Each scene shows the same named points in several views. A view is turned or mirrored, and shifted as a whole, has a little noise and may leave points out.
In the rows, 128 means zero.

Scene 1
View 1
<92>: [130  89 119 149 128 134 159 128 147 173 126 120 131 171 128 130 139 117
 133 138 110 116 102]
<110>: [127 134 105 181  88 101 192  87 127 126 149  87 171 132 123 127 130 133
 157 112 148 141 179]
<61>: [143  97 116 135 136 146 147 136 146 166 128 124 119 177 155 136 145  99
 164 145 118 118 115]
<21>: [130  80 132 174  90 128 173 108 174 156 112 115 145 168 129 130 131 102
 144 138 130 152 134]
<16>: [139  92 127 155 102 119 190 113 150 154 146  84 154 162  98 124 136 111
 129 120 110 101 147]
<31>: [161 114 137 101  92 165 140 110 130 163  98 129  98 188 169 129 185 100
 150 141 100 105 130]
<7>: [133 112 124 146  92 125 162  67 140 158  92 116 137 152 121 119 155 129
 114 129 116 115 129]
<239>: [156 114 132 120  86 149 146  83 144 149  92 120 115 175 158 127 172 100
 149 137 117 113 150]
<88>: [132  74 138 166  88 133 171 105 178 162 107 115 142 175 122 130 136 102
 136 139 122 145 130]
<2>: [144  94 131 144  95 142 156  96 164 155  95 119 129 174 143 128 151  99
 149 143 123 128 137]
<245>: [138 101 124 154  99 124 184 117 142 153 144  92 147 161 117 127 141 114
 140 122 116 111 150]
<155>: [141 136 119 143  72 128 171  74 119 136 117 106 143 149 139 124 164 131
 141 118 127 127 169]
<97>: [128 102 121 166  97 118 165  68 165 144  91 109 148 152 130 123 138 108
 140 137 138 135 145]
<160>: [158 103 142 123  69 156 159 114 140 154 108 122 114 185 160 132 173 101
 151 135 111 130 150]
<169>: [144 122 105 135 127 136 144 104 132 154 113 123 123 159 161 133 154 109
 164 142 130 118 130]
<134>: [122 108 120 185  83 107 198  98 146 143 145  94 172 142 105 123 123 130
 133 114 132 142 158]
View 2
<155>: [114 121  99 153 113 127  76 103 156  94 118  97 127 125 122 160 125 121
 137 147 121 112 136]
<97>: [131 122 119 140 105 118  74  99 143 119  98  81 123 156 142 154 142 129
 122 144 124 101 124]
<160>: [121 114 106 154 119 104  87 100 199 120 140 104 149  92 133 140 113 139
 124 122 127 102 144]
<92>: [151 139 123 145 129 116 129 129 155 155 120 127 132 137 132 159 134 161
 107 145 142 115 144]
<7>: [126 116 107 136 121 128  65 120 144 128 121 103 108 141 125 186 122 148
 125 144 132 102 133]
<134>: [126  96 113 167  92 127 121 108 126  95  89 111 120 172 122 153 140 118
 153 181 128 118 128]
<61>: [144 162 120 146 137 113 129 117 177 144 124 116 152 113 136 141 137 151
  99 131 136 122 149]
<16>: [127  94 122 135 107 135 135 111 154 126  83 134 117 144 124 163 125 130
 141 158 135 120 145]
<239>: [119 125 108 141 122 107  62  97 192 121 132  89 141  96 138 149 119 137
 116 115 122  98 140]
<169>: [133 177 108 145 136 128  98 109 164 120 124 101 148 115 130 150 140 135
 105 133 130 123 141]
<88>: [143 100 128 154 100  96 105 110 158 145 105  97 133 154 147 140 134 154
 123 145 132  96 133]
<2>: [136 124 119 142 115 107  87 104 174 136 114  91 136 126 144 145 132 142
 112 129 128 101 134]
View 3
<134>: [142 145 145 134 149  96 124 153 135  83 125  92 154 116  99  80 125 121
 129 115 154 161 148]
<245>: [126 126 130 133 132 109 135 150 134 123 118  95 140 109 108  98 123 138
 115 130 143 134 130]
<31>: [ 65 116 128  90  95 141 161 111 127 150  94 119 131  90 142 114 108 131
 132 139 120  88  80]
<110>: [155 143 151 117 137  98 129 169 120  90 128 104 175 111  91  91 107  98
 139  98 147 155 152]
<155>: [111 133 143  88 124 117 133 139 116 104 103 105 160 104 125  95  97  96
 134  98 151 119 132]
<2>: [ 92 134 123 118 114 129 159 119 146 115 108 108 123  97 129  99 128 124
 155 122 124 135 101]
<160>: [ 74 139 121 105  92 130 166 105 128 146 102 100 148  93 131 110 116 116
 123 135 134 106 107]
<21>: [105 150 131 137 125 113 154 122 153  96 122 100 128 107 115  88 139 132
 152 135 133 161 112]
<239>: [ 84 125 125  94 102 139 159 117 131 131  97 111 134  89 139 109 110 114
 145 113 128 106 102]
<97>: [115 134 129 119 131 125 146 132 146  88 112 104 125  97 122  90 125 113
 169  95 133 151 119]
<92>: [110 111 137 131 134 117 139 142 142 116 116 121 113 112 116  96 127 166
 136 156 123 130  87]
<61>: [105 116 132 125 107 124 161 143 134 137 117 130 128 101 106 109 118 151
 144 158 104 120  73]
<7>: [104 112 138  99 144 129 122 130 136  89  97 109 113 105 144  87 115 129
 147 104 150 124 115]
<16>: [131 121 124 145 141 113 130 151 141 121 116  90 130 110 110  98 132 144
 109 124 150 136 137]
<169>: [112 112 140 105 112 128 158 150 124 124 112 135 138  99 113 109 103 125
 159 125 108 121  81]
View 4
<21>: [137 159 103 135 121 101 122 134  95 124 133 105 154 123 126  99 155 107
 148 127 157 136 128]
<97>: [147 173  98 107 151 116 124 148 110 131 124 109 153 130 143 115 134  96
 138 123 144 125 118]
<245>: [146 157 131 124 104 127 108 126 116 116 123 109 123 128 128 107 131 107
 119 142 166 113 156]
<88>: [141 161 102 140 118 106 125 136  96 133 121 111 153 119 126  93 152 103
 144 125 158 144 131]
<239>: [146 181 123 120 121 133  92 151 117 162  82 121 133 142 144  99 143 116
 123 156 136 121  82]
<134>: [160 150 119  98 132 107 125 132 113  90 156 100 135 140 118 109 116  90
 127 137 164 123 169]
<2>: [146 169 111 131 121 120 114 143 107 144 105 114 143 131 132 100 142 109
 132 140 149 133 113]
<160>: [143 167 129 129 101 120  83 149 110 154  95 119 134 149 126  80 155 125
 127 167 140 132  87]
<92>: [131 156 115 167 106 144 127 113 104 132 104 110 127 113 114 120 132 124
 129 129 162 125 126]
<110>: [153 155 126  75 147 114 101 136 122  82 168  97 126 154 126 121 111  96
 124 146 153  99 152]
<31>: [143 175 132 148 100 150  85 143 115 177  66 128 124 140 129  93 147 132
 120 166 139 124  66]
<155>: [168 168 126  86 138 126  97 149 127 124 118 114 127 163 126 105 114  98
 113 163 141 115 114]
<16>: [152 157 129 123 100 126 117 128 120 122 120 111 127 119 137 106 131 100
 115 136 173 114 175]
<7>: [170 171 103 122 140 138 134 145 125 142  93 118 140 134 124 114 109  91
 118 135 149 135 120]

In a view up to two points have been moved. Name them for each view, in the order of its rows, or write none.
view 1 -> none
view 2 -> <155>, <239>
view 3 -> <160>
view 4 -> <2>

Scene 2
View 1
<60>: [113 127 126 131 152 131 142  97 118 100 168 132 151 134 149 131 126 109
 142 126 148 138 107]
<227>: [121 136 118 119 134 122 176 107 118 106 171 143 159 121 123 133 138 108
 149 126 143 150 137]
<3>: [155 126 106 150 128 141 188 106 148  73 138 171 157  96 127 165 177  82
 133 123 131 162 145]
<72>: [101 136 113 122 153 115 159  58 112 117 172 146 196 140 142 127 161  78
 146 102 147 135 116]
<5>: [107 132 103 123 125  95 179 122 103 141 165 137 201 138 125 102 120  87
 140  93 100 169 154]
<99>: [ 83 123 165 156 166  76 128  81  76  93 214 147 223  91 146 138 168 124
 167  69 134 133 124]
<8>: [ 92 134 137 112 152 110 141 104  93 127 193 115 164 142 141 110  99 130
 154 117 146 137 116]
<89>: [128 143 104 100 126 128 177 113 133 134 173 118 143 136 121 108 107 122
 152 147 137 142 141]
<176>: [116 122 144 133 148 132 133 131 117  91 177 114 117 123 146 130  96 145
 147 143 151 137 104]
<185>: [144 131 114 135 135 142 172 102 140  81 153 153 141 118 129 152 154  97
 137 134 148 151 128]
<198>: [116 124 129 126 157 139 123 105 130  95 173 117 132 133 156 125 106 134
 148 143 158 125  94]
<28>: [118 130 132 128 151 126 149  99 122  94 179 134 151 120 141 137 139 118
 154 125 150 137 111]
<56>: [120 139  97  98 127 135 173 113 127 136 158 119 139 159 130 104  96 104
 137 149 142 147 127]
<244>: [112 135 124 125 140 111 175  93 107 108 169 156 182 126 127 135 150  88
 145 104 138 154 137]
<151>: [104 144 101 115 130 100 179 100 107 147 178 136 200 136 122 102 134  95
 151 104 115 155 149]
<95>: [105 113 126 142 150 125 129 117 107  97 154 130 153 139 155 127 107 102
 131 115 134 150 103]
View 2
<8>: [146  74  74 151 141 123 115 103 107 117 116 147 108 101 114 152 126 124
 132 120 119 166 179]
<56>: [166 103 105 129 140 103 171 113 102 115 111 129 114 118 151 165 141 120
 121 111 142 177 142]
<89>: [152  95 120 128 129 121 157 125 111 136 109 130 110 128 148 178 133 125
 126 123 146 171 152]
<95>: [146  97  85 140 155 107 145 113  96 118 126 152 121 105 117 127 130 131
 133 120 123 137 153]
<28>: [141  98  90 134 147 123 134 137 106 138 136 158 112 119 123 133 111 142
 134 134 127 128 165]
<185>: [143 124 119 114 154 111 167 147  96 145 144 159 120 142 137 129 108 144
 134 134 138 114 147]
<176>: [153  95  66 111 163 133 134 138 121 130 113 141 117 104 103 153 143 155
 111 108 125 132 155]
<99>: [ 88  67  82 192 143 128  70 105  88 147 147 187 110 113  84 105  90 129
 175 157 106 119 206]
<198>: [163  94  59 126 157 129 138 143 123 124 124 150 100  93 122 141 132 148
 109 125 118 133 151]
<72>: [137  93 100 175 137  93 140  95  78 112 154 176 116 118 143 104  98 105
 164 147 114 152 176]
<5>: [107  94 133 179 132  89 144  80  70 132 116 143 130 125 129 143 139 101
 168 122 159 165 156]
<227>: [134 103 117 135 141 116 148 119  97 142 131 149 120 138 130 149 112 128
 144 128 136 145 164]
<3>: [121 139 148 116 153 103 174 151  80 163 152 165 138 155 133 117 101 145
 150 138 151  92 139]
<151>: [118  87 129 176 122 100 141  91  79 130 122 144 119 129 141 150 125 101
 163 133 148 173 165]
<60>: [150  99  83 137 152 115 139 129 102 125 137 159 115 108 125 127 119 138
 128 129 119 132 157]
View 3
<89>: [106 110 137 132 145 117  98 150 128 149 129 147 128 151 123 145 145 110
 148 152 126 169 131]
<185>: [141  99 118 123 168 125 100 124 159 115 150 114 130 156 131 148 153 145
 140 138 105 117  93]
<8>: [149  99 114 136 132  88 100 157 106 146 135 161  99 110  96 104 135  92
 129 144 114 161 112]
<28>: [158  91 106 129 147 107 102 139 133 130 136 135 120 129 122 123 144 120
 136 134 112 127  88]
<5>: [138 138 135 143 155 110 101 135 139 141 149 154 105 145  74 127 161  79
 128 153  91 161 154]
<56>: [107 107 151 117 139 117  91 150 112 147 137 141 114 147 107 143 150 127
 133 160 124 168 137]
<72>: [166 126  90 146 159  78  84 134 126 132 149 143 101 119  74 138 137 125
 118 150  62 108 134]
<176>: [153  72 141 113 132 123 112 150 117 134 138 136 112 128 129  97 144 108
 139 132 151 157  75]
<3>: [150 112 121 134 187 144 104 107 186 103 165 103 137 176 127 155 168 141
 139 139  91 104  97]
<151>: [132 144 113 156 156  99  93 136 144 148 141 154 115 144  82 140 148  87
 133 155  81 150 156]
<198>: [158  77 121 105 132 114  97 146 104 143 130 136 116 124 126 112 143 124
 136 142 145 135  79]
<95>: [158  99 132 116 145 110  97 135 119 129 146 135 104 129  96 118 149 119
 122 142 113 137 110]
<227>: [135 107 121 137 156 109 101 134 149 125 146 137 120 143 115 135 150 112
 137 138 102 145 113]
<60>: [160  94 113 118 146 106  95 139 121 133 140 136 114 128 109 123 144 127
 128 142 114 123  97]
<99>: [209 115  46 171 154  70 113 129 153 124 140 156 104  99  88  85 130  63
 129 119  68 104  84]
<244>: [147 119 105 151 166  97 100 129 154 120 155 136 112 136  97 140 147 114
 130 142  73 132 125]
View 4
<185>: [128 131 128 102 139 113 129 115 153 102  87 106 183 139 123 147 143 119
 122 137 139 152 163]
<3>: [131 116 128 110 131 104 147 112 158  94  86  74 195 128 124 141 171 121
 108 151 123 169 175]
<198>: [104 155 129 117 145 114  93 115 128 115  91 132 155 165 127 169  89 107
 148 110 161 124 130]
<28>: [116 138 148 120 142 113 112 117 139 109  93 116 176 144 141 153 112 117
 135 117 152 124 125]
<227>: [119 137 144 113 123 117 133 113 143 113 112 126 187 126 145 140 130 127
 140 125 143 134 136]
<89>: [110 158 119 109  94 121 128 121 135 127 132 166 184 120 142 150 116 125
 155 127 147 134 153]
<5>: [ 97 115 149 126  82 128 177 111 124 119 151 118 163 126 172 123 147 154
 160 117 119 125 130]
<8>: [ 90 149 152 125 113 126 113 116 117 126 126 154 156 149 161 152  91 135
 163 103 156  96 103]
<244>: [118 113 161 111 120 119 153 109 143 109 108 115 184 130 153 126 142 146
 135 124 137 121 129]

In a view up to two points have been moved. Name them for each view, in the order of its rows, or write none.
view 1 -> <72>, <95>
view 2 -> none
view 3 -> <5>
view 4 -> <8>
